Each row is a point on a landscape with many valleys, with its height.
From any point a ball rolls to the lowest of the 2 points nearest to it. It stops when none of these is lower. Distance is the straight distance between rows; heights are no part of it.
Q_467: [ 36  17  11  30 -31  22  20  38  35  35  29  -2 -41   8  -5 -21 -14 -28
  13  -7  27]  height 52.7
Q_117: [-20 -16  -7  15  -6 -23   7   9 -34   8 -18  13  35   3 -27 -14 -60 -37
  -1  39  25]  height 48.7
Q_308: [-15 -39  17  23  -8 -20  14  -5 -34   3 -26  55   2  23  46  74  21 -30
  14   6  15]  height 16.3
Q_967: [-30   9 -27  13 -13 -73   7   5  24  -3 -59   0 -34 -22 -13 -68 -26  62
  -1  44 -13]  height 59.2
Q_361: [ 10  58  -7 -13 -32  30  -5  46 -66   0 -43 -33  12  32  -1  -5 -58 -72
 -25  51 -24]  height 38.8
Q_978: [ 43 -57  18  33   1 -67 -11  11   4   1  65 -44 -25  14  18  28  21 -45
   7 -17  40]  height 36.7
Q_711: [  9 -71   9 -16  -5   8 -11 -40  19  -2  21  38  61  57  19  47  50  40
  19  -2   5]  height 38.9
Q_286: [-27  60 -14 -18 -18 -14 -24  16 -26   7  25 -61  22  25  23 -90  -1  13
  23  -9 -27]  height 57.0
Q_307: [-30  45   9 -39 -12  -9  49  26 -16   6 -67 -34   5 -44   0 -51 -41 -50
 -45  56 -57]  height 71.8
Q_568: [ 25 -28 -30 -26   2   6   6  17 -15 -25 -33 -31  45  10  19 -25  39  24
  -8 -29  24]  height 60.6
Q_79: [-27  10 -28  30 -35 -28 -29   6  10  17  -4  37 -46  17  -3 -44 -50  22
  37  35 -13]  height 48.2
Q_955: [ 17  31 -32   2  12  16 -26  -3   3 -21   4  24  48  29 -12  -6  58  17
  14 -14 -26]  height 61.8
Q_444: [-41  -4 -10 -50   5  48  -4  -5 -59  10 -75 -47  45   2 -11  44 -27   4
  33 -56   1]  height 60.5
Q_992: [  3  -8  14 -34 -11  16  16  30 -28  -9 -97  31  16 -26  19  26 -40  -8
   3  19  23]  height 19.5
Q_404: [-52   3  31 -47 -18  60 -10 -13  20  24   5  26 -57   3  43 -10  34  28
  46 -17 -31]  height 54.0
Q_371: [ 68 -34 -11  30  14 -24  44 -27   4   5   7  -6  63  30 -56   8  15   6
  31  -7  34]  height 57.9
Q_887: [  0  51  -3  13  -2 -22 -31 -15  50  34  33  10 -72  10  14 -72  32  33
   8   3  -6]  height 50.2
Q_920: [-10   3 -42 -24  -5  -1 -69  34   1   1  -8   2   0  27  30 -47  24  15
   0  19  19]  height 63.7
Q_729: [  7  16  -6 -25 -14 -42  -9 -54  33  23  11  -6  12  -7  20 -45  48  56
  50  16 -37]  height 57.7
Q_217: [ 20 -25   0   4   1 -43 -14 -17  60  17   3  23 -72 -19  36 -35  55   3
 -25  11   2]  height 45.3
Q_95: [-11   3 -31 -33 -16   7 -52 -36  44 -24   9  12 -23  -7   1 -25  68  75
 -42  19 -58]  height 40.5
Q_912: [-34  46   1  10  -3 -35  -2 -13  32  19 -33 -32 -41 -53 -23 -69 -10  39
 -22  26 -18]  height 56.9
Q_574: [-20  12  -5 -25  41  51  23   0 -32 -24 -46   2  61  -1 -67  21 -42  12
 -45   0   3]  height 58.8
Q_251: [ 41 -59  22   1  24   1  27  -4  12  20  17  41  39  49   3  37  26  17
  36 -29  23]  height 40.4
Q_676: [ 40 -27 -17  -3  43  37   2   1 -12 -10  12  34  24  18 -21   8  -1 -48
 -34   5  27]  height 42.8
Q_966: [-41  27 -23   0  15  12 -24  -4 -22 -33  26  -5  29  -4 -12 -35 -11   6
 -12   6  -1]  height 48.4
Q_821: [  7  -7  29  34  43 -17  50 -17   4 -10  63  29  -4 -35  -6  33  17 -44
   6  -8 -20]  height 58.3
Q_486: [ 18  46  -6  17  17  17  21  28  -7  32   8  19  30  29  -1 -32  16 -50
  35   0  14]  height 46.3
Q_192: [ 19  76 -26 -39 -49  26 -14  14 -18   7 -33 -75  23  25 -40 -35 -11  -6
  -9  38 -70]  height 40.1
Q_257: [-19 -10 -35 -22 -16 -21   9  14  16  -6 -75  26  -2 -26  17 -49 -19  21
 -10  57 -18]  height 61.3
Q_186: [ -2  13   8 -12   3  13  38  -2  -3  -4 -70 -30  59 -34 -74  14 -57   8
 -46  -3  33]  height 57.8
Q_592: [-31 103 -12 -10   7   1 -12  -6  27 -10   6 -19 -32 -25 -22 -73  14  37
   0  10 -61]  height 50.5
Q_455: [-34   2  -1 -65 -14  74  -4   6   5   9  -9  40  11  30  37 -19  24  40
  21 -14 -19]  height 51.7
Q_464: [  1 -32   6  32  -9  -4  32   8 -26  -9 -75  40   9   1   5  48 -54 -24
  -5   9  46]  height 14.4
Q_631: [-32 -43 -11  42 -20 -87 -43 -59  22 -15  35 -36 -44 -21  10  37   2 -24
  24  20  -7]  height 51.6
Q_771: [ 35  18  14  74  -7  -9  21   7  30   6  -6   1  22   4 -68  15 -13  12
  28  -2   8]  height 56.3
Q_990: [ -7  36  -8 -15  20  -2  -5 -28 -55  31 -30 -33  53 -21  -2   1  24 -93
  -9   2  12]  height 58.0
Q_259: [-32 114 -23 -26 -20   3 -11  -4 -17   6 -26 -28 -21  -3   1 -47   0  24
  31  22 -96]  height 44.3
Q_643: [ 42  83 -34 -47 -51   3 -17  47 -29   9 -33 -83 -13  69 -10 -63   2  15
 -37  23 -88]  height 42.9
Q_34: [-46  -7  11  33   6  -8 -38 -16 -30  15  16 -23  -7 -23  13  29 -48 -60
   3  -2  36]  height 37.2
Q_190: [ 49 -42  29  17  44 -45  34 -28 -11  22  30 -42  28  -2 -50  62 -27 -16
   9 -28  25]  height 34.5
Q_823: [-40 -23 -18  12 -30   5 -61 -12  10 -20 -35  17 -39 -26  41  34  23   1
   4  -6 -14]  height 29.4
Q_633: [ 20 -35  38  27  -8 -62 -11  17   1 -41  76 -43 -32   1  16  45  32  29
  20 -38 -34]  height 41.9
Q_881: [ 10  20  20  73  51 -39  49  11 -38  11 -13  14  41 -41 -45  37 -25 -59
 -42  -8  40]  height 57.3
Q_46: [-15   1   5  23 -21 -40  28  -4  39  16 -21   1 -48 -34 -20  18 -59   3
  14  45  18]  height 41.4
Q_934: [ -19  -37   38   45  -28  -19  -15   12   32  -16   66   43 -108   16
   46   32    1    7    9   -8  -25]  height 35.0
Q_409: [  2 -49   2  13 -22 -20  -3 -10 -35  12 -48  35  40  24  44  31 -26 -35
  29  27  31]  height 8.8
Q_414: [ 23   9  17  -5  15 -14  -3 -31  52 -31 100  25 -22  -1  -1  10  56  56
   5 -13 -32]  height 52.4
Q_941: [ 11 -19  -5  29  -3 -48  23  16  36 -15 -12  16  -3 -18 -14 -36   6  60
  12   0   3]  height 36.9
Q_748: [ 59 -60  23  13  33  -8  13   0   4  -6  28   0  27  15 -10  12  -7 -17
 -22  -2  37]  height 44.4
Q_196: [-16  28  16 -56 -20  43   3  17 -14  30 -42  12 -16   1  82 -15  13 -52
  32  -5 -21]  height 58.1
Q_790: [-38   1   8   2  17  54  35  15   1 -36 -20   2  -8 -60  -3  24 -12  25
  -2 -41   3]  height 57.1
Q_533: [ 46 -16   6   4  47  32  29 -36  16  -5  69  23  13 -25 -27  29  20 -12
 -13 -13  -9]  height 60.1
Q_433: [ 20  23   5  31   7 -15   7  -7  34 -61  79  29 -40   7 -37  11 -24  71
  24   2 -14]  height 51.3
Q_36: [-12 -18  13   7  46  18  17   7  -3  18  55   3  12  -6 -27   3 -45 -21
 -10 -12  17]  height 55.2
Q_988: [ 16  -4 -21  -6 -39  26 -23  42  -9  15 -57  16 -16  21  72   4  77 -17
   2  -4   7]  height 62.3
Q_39: [-14 -30  34  -7  52 -19  42 -31 -26  28  30  10  49 -13  19  -4  -9 -26
  22 -26   6]  height 53.6
Q_22: [-17 -37  11  37 -18  -4 -19  26   7 -27   4  40 -98 -16  50  45  -1  11
  -6  -5   4]  height 30.4
Q_6: [-33 -31  -7  13 -29 -14 -17  -5  -3 -18 -60  27 -17  -1  49  91  -6  -3
  26  -7  -3]  height 23.5
Q_893: [ 34 -42 -30  -7  59 -27  36  22 -52 -20  -6   1  57   4 -17  26  11 -11
 -47 -41  53]  height 46.1
Q_750: [-24 -11 -19 -20  12  21  -5  31  -3 -32  21  18  12 -14  48 -55  24  48
 -13 -20   2]  height 24.6
Q_384: [-24  14   3  52  -3 -54 -28 -49  50 -29  35  35 -50   8 -26  14 -12  29
  31  37 -24]  height 59.3
Q_103: [ -2  53 -22 -17 -25  -6 -75 -27  48 -10  19  -1 -30   1   1 -22  74  56
   2  -1 -15]  height 44.2
Q_854: [  9  48 -10  -9  -7  26  -6  46 -38  15 -52  32  15  42   8 -17 -11 -70
  -9  31  -5]  height 33.9
Q_313: [  0 -21  12  31 -13  -9   3 -46  25 -11  57  43 -38   9 -25  50 -29   4
  43  25 -24]  height 62.4
Q_837: [ 10  27 -10  41  41  10  54  37 -17 -41 -15  39  43   8 -21 -14  -5  31
  -8 -30 -17]  height 49.2
Q_41: [ 12  26  32   8  32   1  61  24 -40  34 -54   6  30 -20 -71  49 -41 -42
 -61 -47  70]  height 54.5
Q_67: [ 14 -39   1  44 -19 -52  33  47  10 -27 -19   8 -38 -22  41   5   0  53
  -9 -13  23]  height 33.0
Q_870: [ 29 -44  -6  19 -17   3  -8  33 -16  20 -18  19 -21  28  62  27  44 -17
   5 -25  51]  height 63.6
Q_174: [-19  26 -13  38  -7  33 -45  42 -23 -11 -17 -12 -27 -17  -4   9 -13 -57
 -18  -8  42]  height 45.2
Q_650: [-26  48   6 -34   4   3   3  17 -62  23 -50 -19  57  53 -11   7 -62 -73
  -3  49 -26]  height 42.3
Q_855: [ 19  44 -45 -61 -64  25 -40  27 -11  20 -37 -51 -17  58  27 -45  16  23
   1  19 -66]  height 45.4
Q_248: [ 24 -53  22   5  -4 -44  21 -10  24  -2  75   5  23  46  31   0  42  70
  36 -34 -16]  height 34.6
Q_299: [-10  -4  18  -2 -25 -40 -12 -15  39  14  10  51 -48  26  40 -20  76  60
  37  15 -35]  height 51.9
Q_575: [  6 -50   1   0  -6 -16 -33 -55   1  18  -4 -33  31  -5 -17  50  -8 -20
  31 -16  30]  height 62.5
Q_466: [ 54 -64  16 -12  43   2   8   8 -33  28   7  14  39  28  -5  57 -18  -9
 -24 -27  65]  height 45.1
Q_82: [ 35  25  23   6  39  23  36 -22   5  10  40 -18  31 -19 -59   1  16 -33
 -11 -12  30]  height 61.1
Q_85: [  5 -65  -5 -49  -2   2  -5 -26 -29  29 -18 -12  44  10   9  21 -27 -37
  39 -20  50]  height 61.9
Q_470: [-13  35  -1   6  -8   7   5  30  53   4  11  19 -51  -9 -24 -81 -32  61
 -23  12  -9]  height 43.6
Q_395: [ 16  -8  15  37  -8  11  16  44  48   3  34  -6 -83 -17   6 -13 -20  25
  10 -30  26]  height 50.7
Q_72: [-23 -17   5 -45  38  35  -2  -7 -55  28 -44  -8  34  12  10  37 -20 -26
   5 -35  38]  height 61.2
Q_426: [ 10   4   0 -21  12  -4  50 -54  17  12 -29 -18  56 -33 -24 -56   3 -27
  12  50 -11]  height 62.0
Q_529: [-15 -14  13  47 -14 -15   5  39  -2  -5 -24  16 -69 -27  46  42 -31 -33
   7 -14  34]  height 25.7
Q_262: [  4 -22  -7  12 -25 -54  -5 -41  48  -3  16  -3 -56 -33  10  -6  29  40
   6   5 -18]  height 41.5
Q_281: [ 15 -73  -7 -44   0  45  -6 -15 -11  10  -7 -36   6 -15  36  47  23   7
   1 -64  31]  height 47.5
Q_493: [ -7 -40  26  23  17 -18  42   9   5 -24  50 -20 -11 -20 -12  33 -36  -7
  -9 -41  32]  height 56.7
Q_580: [ 57 -14   7  39  -9 -23  -4  23  68   3  64  19 -82   4  -6 -25  10  45
  -3  -3   9]  height 49.1
Q_140: [  1  10 -28 -14   3  30   5  21 -11 -14 -20  -8  14 -20  -5 -59 -34 -31
 -62  29  32]  height 51.2
Q_932: [  4  -1   2  10  -1 -72   7 -25  59  27  37  -2 -84 -14  22 -66  11  33
  41   7 -18]  height 46.2
Q_322: [ -1  43 -34 -27 -10  -9   3 -11 -35   5 -40 -40  49 -30  16 -28  32 -65
 -14  33 -30]  height 56.0
Q_302: [ 61 -53  70  -4  39 -29  61 -27 -13   0  18 -49 -12 -30 -54  83 -58 -24
 -28 -18  31]  height 33.5
Q_703: [ 16 -41  12  23  23 -25  37 -10  22 -10  34 -27  18 -50  27 -19  23  23
   2 -52  19]  height 44.9
Q_244: [-16  31 -14  17  -7  23 -15  10 -43  -9 -11  -5   5 -22 -13 -23 -51 -81
 -50  15  48]  height 49.0
Q_366: [-39  44   5   4  56  21  73  19  -7 -15 -23  15  47 -22 -19  -5  -6  -2
  -1 -20 -26]  height 51.0
Q_52: [ 14  25  32  39  -1 -22  54  44   1   4 -42  -1  27 -41 -65  14 -36 -58
 -52  -8  60]  height 55.9
Q_545: [-61  32 -17  -9 -28  -2 -34  12  -6  11  -6  -3  -4  15  -2 -39 -37  42
  39  28 -26]  height 51.8
Q_886: [  6  -2  18  32 -25 -54 -70   2  33  -4  95  39 -61  55   6 -12  10  59
   7  -7 -14]  height 44.5
Q_768: [-21  29 -28  20 -10 -50 -83 -41  24 -16   8  28 -56   4 -16 -42   1  42
 -18  50 -32]  height 52.6
Q_957: [  1  -6  16  34  44  -6  28 -20 -33  29  32   9  19  18 -34  46 -58 -50
 -14 -22  53]  height 56.5
Q_933: [  7   6   9 -31  -9  77  -4  -9   2   2 -28  18 -10   4  41  25  55  11
  13 -30 -15]  height 49.9
Q_505: [  8 -28  26  63  -8 -44  49  63  12  -9 -18 -10 -31 -24  13  21 -32  14
  21 -33  59]  height 30.1
Q_779: [-24 -19  20  21  31 -14  45 -21 -22  18  33  26   6 -20  51  16  25 -52
  32   0  -9]  height 55.7
Q_721: [  0  42 -15 -35  42  48  -6 -24  -9 -29  42 -32  39 -27 -43 -16  53   8
 -26 -10 -26]  height 43.3
Q_971: [-19 -23  35  34 -20 -29 -28  11  24 -15 110  49 -50  38  32  12  33  25
   0 -24   2]  height 40.2
Q_907: [ 29  29 -22 -79 -56  51 -40  26 -43   0 -39 -58  -5  52  39  -5   2 -10
 -39  39 -82]  height 47.3
Q_412: [-26  -9  35  49 -19 -16  -2   0  -7  20  24  17 -35  -7  34  26 -20 -62
  16 -12  18]  height 31.7
Q_657: [-12  45 -12  20  -2 -39 -46 -34  31 -26  47  16 -15  -9 -31 -32   6  55
  12  25  -7]  height 55.8
Q_500: [ 33  27   8 -11  34  57   3 -34 -26  25  12 -17  40 -22 -40  25  -8 -83
 -32 -12  23]  height 62.2
Q_389: [-20  -8   6  24  -5 -46 -39  -2  45 -37  71  40 -39  38  -9  -5 -30  91
  19   3 -30]  height 47.9
Q_835: [ 29 -42   2  12 -40 -28 -23  -5  39 -10  38  15 -54  22  -5  60 -24   4
  49  46  -7]  height 64.0
Q_841: [  6  -2 -14 -23 -26  44 -14 -34  50   6 -36  55 -42   7   0 -28  33  49
  17  31 -36]  height 34.1
Q_198: [  1  59  -5 -34  20  18  10  42 -43  -7  32 -48  45  27   5 -82  18 -18
 -12   7 -44]  height 55.5
Q_635: [-21  42 -14 -11   5 -18  34 -14 -19  41 -25 -25  72 -10 -17 -47 -21 -25
  23  39 -31]  height 60.9
Q_478: [ 11  47 -26 -24 -41  16 -30 -10   0  13 -63   2   1  29  -2 -34 -12  -9
  18  64 -57]  height 64.8
Q_911: [ -5 -32  19 -30 -43  52 -20 -13  42  44  31  25 -36  32  22  -3   7  -3
  61  -9  15]  height 57.5
Q_738: [  4  18   1  32   5 -14   9   4  41 -20  21  -8 -10 -42 -50 -48 -21  77
 -11  -8  -9]  height 40.3
Q_38: [-24 -31 -10 -54  16  55 -22 -28  -2 -10  32  14  36  18   9 -31  36  -2
 -22  -5  -8]  height 39.1
Q_138: [ 16 -12   6  14  -5 -53  21 -64  41   7  58 -14  16 -20  -6  -4  54  40
  43   8 -34]  height 59.7
Q_375: [-23  11  13 -47 -24 -26 -50 -26  40  29  26  33   2  43  39 -54  77  50
  10   5 -19]  height 54.4
Q_884: [ 29 -29  15   4  48 -62  21 -55 -26  38 -10 -24  63  15 -81  78 -39 -13
 -22  -7  30]  height 35.7
Q_866: [-44  72 -11 -25 -14  31  -6 -18  10  30 -33  -1 -55  10 -22 -40 -29  12
  44  40 -64]  height 36.1
Q_141: [-30  22 -15  -9  48  25 -15 -44 -26 -42  48 -12  38 -19 -42  -5 -12   6
 -55 -22   2]  height 45.8
Q_901: [  1 -11 -13  42 -12 -49  -1 -11  27 -11  -2 -23  -7 -19 -33  30 -29 -23
  -1  19  47]  height 37.7
Q_720: [ -9 -24  13  -4   3 -13  -7  17  27 -33  61  11  -1  12  21 -41  22  91
 -13 -28  13]  height 28.7
Q_991: [  9 -19   8  20   8 -26   3 -18   3  44  24   9  25  41  24   8  12  -2
  65 -33  30]  height 42.0
Q_353: [  3  32  -2 -29  46  50  18  10 -60  15 -59 -20  19 -26 -34  67 -19 -46
 -46 -37  39]  height 63.8
Q_587: [ 16 -62  37  21 -20 -67 -24  19  15 -12  97 -18 -63  16  34  26  30 -15
  11 -10  -1]  height 39.2
Q_333: [ -3  27   8  57   3 -39 -11  11  19  10  61  17 -43  12  16 -43   4  11
  17  -6  -1]  height 53.9
Q_807: [ 16  17 -15   6 -28  -9 -14  -6   5  42  -2  -8  36  31   5 -11  33 -35
  52   4  18]  height 44.1
Q_637: [ 40  -1   6  54  23 -21  17 -16  12  -6  18  -6  46  34 -62  32  -6  45
  54 -33  16]  height 57.2
Q_241: [-24  62 -20 -20 -32  32 -28  -3 -18   7 -87 -18 -26 -12 -25  -6 -16 -38
  -5  74 -51]  height 66.6
Q_460: [ -6  42 -13 -42 -15  50   8  51 -77 -26 -49 -53   2  24  49 -10 -30 -50
 -66  -4 -57]  height 51.1
Q_277: [-14 -30   9  -9  10  47 -30 -25 -10 -17  49  -1   2  13  -7  24   7  12
   5 -17   9]  height 37.0
Q_391: [ 20 -44  23  14  10 -25  36  19  28  -9  91  -8  -6  15  26 -18  -2  67
  15 -55  24]  height 31.9
Q_618: [-33 -53  16  40 -12 -30 -34   9 -10 -36  68  -4 -22   9  46  62  40  14
   6 -50 -11]  height 44.8
Q_812: [-28   7  24  -1 -11  37 -15  -6   5  27  31  -1 -67 -12  27  -9 -21 -62
  -3   4   8]  height 38.0
Q_252: [-41  31  16   2  19  49 -21  17 -38  31  10 -16 -16 -14  -6  38 -37 -77
  -9 -30  47]  height 41.1
Q_116: [  7  -3 -24 -48  15  68  -8  -6 -37 -13 -67 -36  55  -3 -40  25 -20  17
  -9 -11 -10]  height 59.8
Q_760: [ 26 -17  -3 -37  11  71 -32 -31  -7  -7  19  45  40  26  -6  16  18 -35
 -29  24  -3]  height 40.9
Q_928: [ -2 -18 -32  34  15  -1 -25  14 -29  -7  15  34  17  46   8  34  10 -29
   6 -18  36]  height 29.7
Q_173: [ 17   6 -59  -9 -16 -26 -53  10  21  17 -44 -28  19   7  29 -51  66  12
  17  -2  23]  height 62.6
Q_831: [  5  42 -40 -41 -13   9 -29 -13  17  -4 -37  24  27  36 -10 -19  25  31
  29  32 -43]  height 63.4
Q_110: [ -4  -4 -31 -11 -20  38 -23   9  22   7 -16  21 -40   2  21 -37   4  -9
 -15  21   1]  height 65.1
Q_710: [ 14 -28  -7 -14  21   4 -15 -29   4 -24  41 -38  48 -36  10 -23  57  15
  -6 -38  22]  height 43.0
Q_814: [-10 -36 -26   8 -23 -29 -29  32  -5   0 -16 -23  37  11  53 -30  51  20
  22 -35  37]  height 61.5
Q_679: [-16  81 -13  18   4 -26  18  12  28   4 -40  -1 -58 -47   0 -87  32  17
 -14  24 -38]  height 55.0
Q_177: [-20  20  -9   1  -7   6  -4  11 -38  10 -31  -6  63  34 -61 -18 -85 -56
 -32  73  -4]  height 45.6
Q_410: [-20 -19   5  82   9 -67   0 -24 -45 -10   0 -22   9  -2   0  85 -16 -31
  33 -28  24]  height 60.7
Q_531: [-37  33   6  14  34  47   1  13 -69 -31 -45  -3   7 -24 -40  56 -43 -30
 -26 -32   6]  height 65.0
Q_28: [ 61 -55  29  13 -19 -74  -2  27   8 -64  -9 -37 -26 -28 -25  84 -41 -19
 -25  38  -9]  height 33.7
Q_565: [ 67 -38   0  22  -1 -30  32  32  36 -18  51   4 -39 -18  -9 -17  -4  -8
 -22   5   9]  height 47.1
Q_731: [ 44  -5  -1  30  17  15 -22 -23  15 -43  88   4 -11  23 -15  35  32  36
  -4 -33 -11]  height 54.6
Q_387: [-17  -8  -8  22 -17 -16 -26  -2  34  28 -30  16 -83 -10   8 -12 -47  -8
   4  49   7]  height 44.7
Q_317: [ 60 -44 -11  15   7  11  33  20  28 -13  38  43 -10  26  10   5  21  11
 -25   3  19]  height 45.7
Q_146: [  5  33  11  34   6  -3   2   5  11  -6  57  26  -6  25  34 -36  62  21
  14 -24   2]  height 56.8
Q_112: [  9 -19  53   4  45  -4  57   6 -31  42   1   6   0 -30 -45  53 -59 -41
 -32 -36  66]  height 55.6
Q_397: [ 17 -22   3  59   9 -38 -33  24  -6  -3  35 -11   8  36  -6  11  35 -20
   2 -27  40]  height 33.6
Q_311: [-13  46  13 -27  47  25  70  22 -45  21 -27  -3  60   6 -25 -23 -28 -28
 -34  -4  -7]  height 52.8
Q_160: [ 27  -6  27 -20  36  -4  16 -30 -33  62 -48 -26  48  11 -53  68 -43 -14
  14 -35  68]  height 37.6
Q_578: [ 11 -36 -27 -38 -15  32 -25 -14  56 -35 -20  40 -32   4  22  -7  58  69
 -22  15 -17]  height 37.4
Q_30: [ 42  -7  23  35 -10  15  23  21  36   6  26  19 -22  24 -58  25 -41  30
  29   8  14]  height 55.1
Q_903: [ -4  13  14  12  10  -2  37  51   4  21 -19  26  11  -1  46 -14  19 -18
  23 -22  30]  height 49.3
Q_958: [  3 -48  11  -6 -28 -42 -23 -20  46  12  12  47 -77  25  56  -7  79  57
 -23  23  -4]  height 48.8
Q_856: [-25 -42  15  25  19   0  34   0   4 -49  20 -17 -25 -47  15  16 -31  42
  -7 -49 -13]  height 58.4
Q_179: [ 12  42   9 -30  -9  50  49  33 -33  10 -93   2  53 -22  -3  21 -32 -26
  -4  14 -17]  height 24.8
Q_427: [ -2  56 -23 -55 -23  48 -28  -1 -31 -39   0 -61  27   1  -2 -40 -13  -4
 -31  34 -74]  height 37.3
Q_642: [ 45  27  -9 -13  42  47 -13  -9 -47  25 -11 -22  24 -17 -36  77   8 -79
 -58 -32  70]  height 63.0
Q_167: [ -7  43 -15 -59 -11 -18 -23 -23  22  43 -25  11  -6  30  31 -75  62  50
  34   9 -60]  height 56.2
Q_739: [ 21 -20 -17 -18  53  -9  -2 -55 -18  27  -8 -34  59  10 -71  39 -58  -1
 -14  -7  55]  height 36.8
Q_560: [-36  -2  17  18 -17   8  28 -22   3 -12 -65   6 -30 -62 -25  46 -36   0
  23   6 -17]  height 49.5
Q_915: [ 30 -61   4  39 -14 -79 -18 -28   1 -36  21 -46 -12 -19 -31  62 -41 -14
 -19  20  17]  height 35.2
Q_394: [-42  19  -8  -7   5  39  14 -28  16 -30 -22  16 -19 -37 -11  14 -23  41
  30   5 -36]  height 53.7
Q_876: [-14   4   3 -60 -30  56 -21  -7  13  49   7   9 -39  19  55 -30  40 -17
  38  12 -10]  height 56.1
Q_874: [  4 -61  -1  21 -42 -23 -15  17  23  11 -12  50 -38  25  59  27  19  15
  20  16  27]  height 64.7
Q_897: [ 20  31 -35 -66 -23  61 -25  33 -56 -36 -51 -17  11  20  35   1  17 -41
 -47  37 -56]  height 49.4
Q_401: [-19  35 -13  14  33 -10  32 -46 -46  18 -27 -27  82   1 -16  -1   0 -52
   8  11 -23]  height 59.6
Q_849: [-33  27 -23 -48   3  32  -7  55 -20 -31  -4 -10   4  14  63 -51  30   6
 -41 -19 -30]  height 29.0
Q_848: [  6  22 -13 -44 -32  28 -19  44 -43  23 -42  -4 -11  15  76 -20  51 -54
 -10  20 -32]  height 60.4
Q_558: [ 33  -1 -20 -29  27  41  36  16  -2  18 -37 -31  69  -8 -28 -31  13  34
   2 -24  29]  height 60.0
Q_233: [ 18 -47  11  30 -29 -10 -46   5  23 -19  18  15 -67  44   3  79  10  10
  19  -8 -10]  height 65.2
Q_344: [ 29  40  -2 -29 -22  32  29  42 -11  28 -77  -4  30   5 -22 -28 -29 -45
 -13  48 -10]  height 28.9
Q_950: [-25 -45  -9  22 -29 -35 -37 -25  30  -8  13 -20 -30 -22  45   1  45  32
  28 -31  15]  height 37.5
Q_712: [-40 -39 -10 -11 -13  11 -17 -21  14 -18  16 -11 -21 -13  44  27  -6  16
  11 -28  15]  height 34.0
Q_271: [-42 -37  -6 -47  26  12  15 -44 -32  20  12   7  58   2  25 -10 -30 -16
  19  13  -3]  height 52.3
Q_495: [-13  -7 -24  33 -28 -10  -7  34  19 -21  -7 -24 -13 -36 -25 -58 -34  -3
 -52  10  42]  height 53.0
Q_250: [ -6 -68   0  32 -23  -6 -22  -6   5 -26   6  28  -8  37  23  49  19  34
  30  -2  -9]  height 66.0
Q_166: [ -2  30   7  32 -12   4  48  34  19  42 -12  26 -41  -2  29 -45  -6 -25
  21   7  14]  height 52.0
Q_392: [  7  18 -20 -36   6  45 -52 -24 -11 -32  56 -34  68 -10   2 -21  60  16
 -20 -31 -13]  height 41.2
Q_480: [  5  17   1  24  -7 -27 -41 -33  51 -28  50  19 -36  -8   1  -3  95  46
  11 -15 -35]  height 48.9
Q_475: [ 35 -45  15 -30  -8  61  26   0  23  40  16  24  -1  14  13   2   0 -21
  42 -17  21]  height 58.7
Q_895: [ -7  38  -8 -43  16  24  33  18 -60  12 -15 -31  60   3  19 -28   7 -50
  -8   4 -36]  height 54.1
Q_507: [ 22  -1  27  41   8  21  23  22  29 -29  77  51 -50  42 -27  27 -16  32
  17   7 -20]  height 53.5
Q_92: [  6 -39  -5 -44 -20  65 -29 -32  16  -4 -28   3  -7 -28  29  54  40 -18
   0 -33  14]  height 48.5
Q_804: [ 17 -55  31 -22 -13   6  -2   0  28 -10  65  33  27  37  37   3  75  48
  11 -16  13]  height 37.1
Q_253: [ -5  -8 -10 -10  -7  30  23  11  28  -2  -4   3  25 -17 -21 -41 -41   5
   2   8  14]  height 53.1
Q_512: [-46  -3   9  -2   9   8  47  34   2  -1 -30 -30  25 -41 -35 -44 -55  19
 -26   3  18]  height 54.9
Q_619: [-36   9  -3  12 -18 -48   1  33  31  16 -27 -48 -27 -52 -45 -76 -42  15
 -38  28  23]  height 54.8
Q_883: [ 25 -17 -18  33  44 -14  29  35 -32 -21 -16  35  75  25 -21   4 -13  13
 -30  -2  33]  height 47.4
Q_715: [-20 -14   2  50 -12 -72 -48 -28  -5 -23  72  -5 -24  -7  15  62  23 -14
  18  -7 -21]  height 48.6
Q_91: [  1  56 -22   5   6  43 -12   9  18 -13  19  44 -15   3   6 -12  63   0
   2 -15 -19]  height 59.9
Q_125: [  0  48  -3 -22 -11  45 -12   4  37  30 -30  42 -52  29  -5 -58   2  26
  35  39 -52]  height 29.8
Q_891: [ 40  -5  -8 -39  -3  59  15  10  15  36  -4 -12  32  22   2 -46  12   3
  22 -13  44]  height 59.5
Q_303: [-43  54  16 -33 -32   9  38  27 -44   4 -88 -19  24 -35 -10  -6 -80 -48
 -27  42 -26]  height 70.3
Q_561: [ -5  -7   3 -43   3  65 -24 -10 -49   7  -7 -19  30  -5  12  16  -4 -54
  -8  -5   6]  height 62.1
Q_194: [ -6   1  -9 -13   5 -24 -63 -28  34   4  10  69 -52  19  17 -45  26  47
 -43  39 -40]  height 49.6
Q_330: [-18  51 -13 -44 -29  34 -10  11 -42 -16 -91 -31  -6 -52   3  24 -44 -40
 -34  38 -34]  height 68.6
Q_400: [-33  21  -4 -28  12   8 -36 -11  49  -7   7  29 -50  -9   1 -57 -21  61
 -33  39 -31]  height 46.5
Q_402: [-26 -40  -1  -8  35 -10  26 -33 -11  -5   4  -4  56 -26 -27  -3 -66  -2
  -2  38   4]  height 50.8
Q_200: [  9 -66  18 -23  34   3  31 -29   2 -16  11 -35  17 -39  21  37  32  34
 -10 -53  -4]  height 46.6
Q_483: [  5  34  20  -5  43  35  55  25 -49  41 -62  -1  66   8 -55  16 -52 -17
 -32 -25  45]  height 53.8
Q_519: [-32 -16  -3   7  -9   0  -5  18 -41  -8 -16  53  40  47  38  37  45  -2
  20  -9   6]  height 23.9
Q_620: [ 13  11  20  73  39 -68  24  -7 -25 -13  12  -3  23 -18 -28  76  10 -59
   3 -18  22]  height 59.0
Q_601: [-43  24   4 -31 -12  22  31   8 -24  -3 -52 -57  45 -55 -42  -4 -57 -16
 -49 -14  -4]  height 56.6
Q_954: [-45  18   4  31 -36 -23  29 -15  30  -6 -69 -16  -9 -57 -41   2 -42  26
  27  44  -5]  height 45.5
Q_294: [-35  44 -10 -49  -6  30  -6  11 -12 -42  11 -29   6 -16  17 -54  12  34
 -22   0 -63]  height 33.4
Q_367: [ 74 -76  55   5   1 -64  34   4  -5 -29   5 -59 -24 -46 -36  79 -20 -26
 -28  -1  15]  height 32.5

Where does a ball stop that starts at each point below?
Q_814 -> Q_392
Q_82 -> Q_409
Q_250 -> Q_392
Q_85 -> Q_529
Q_233 -> Q_529
Q_531 -> Q_529
Q_257 -> Q_529
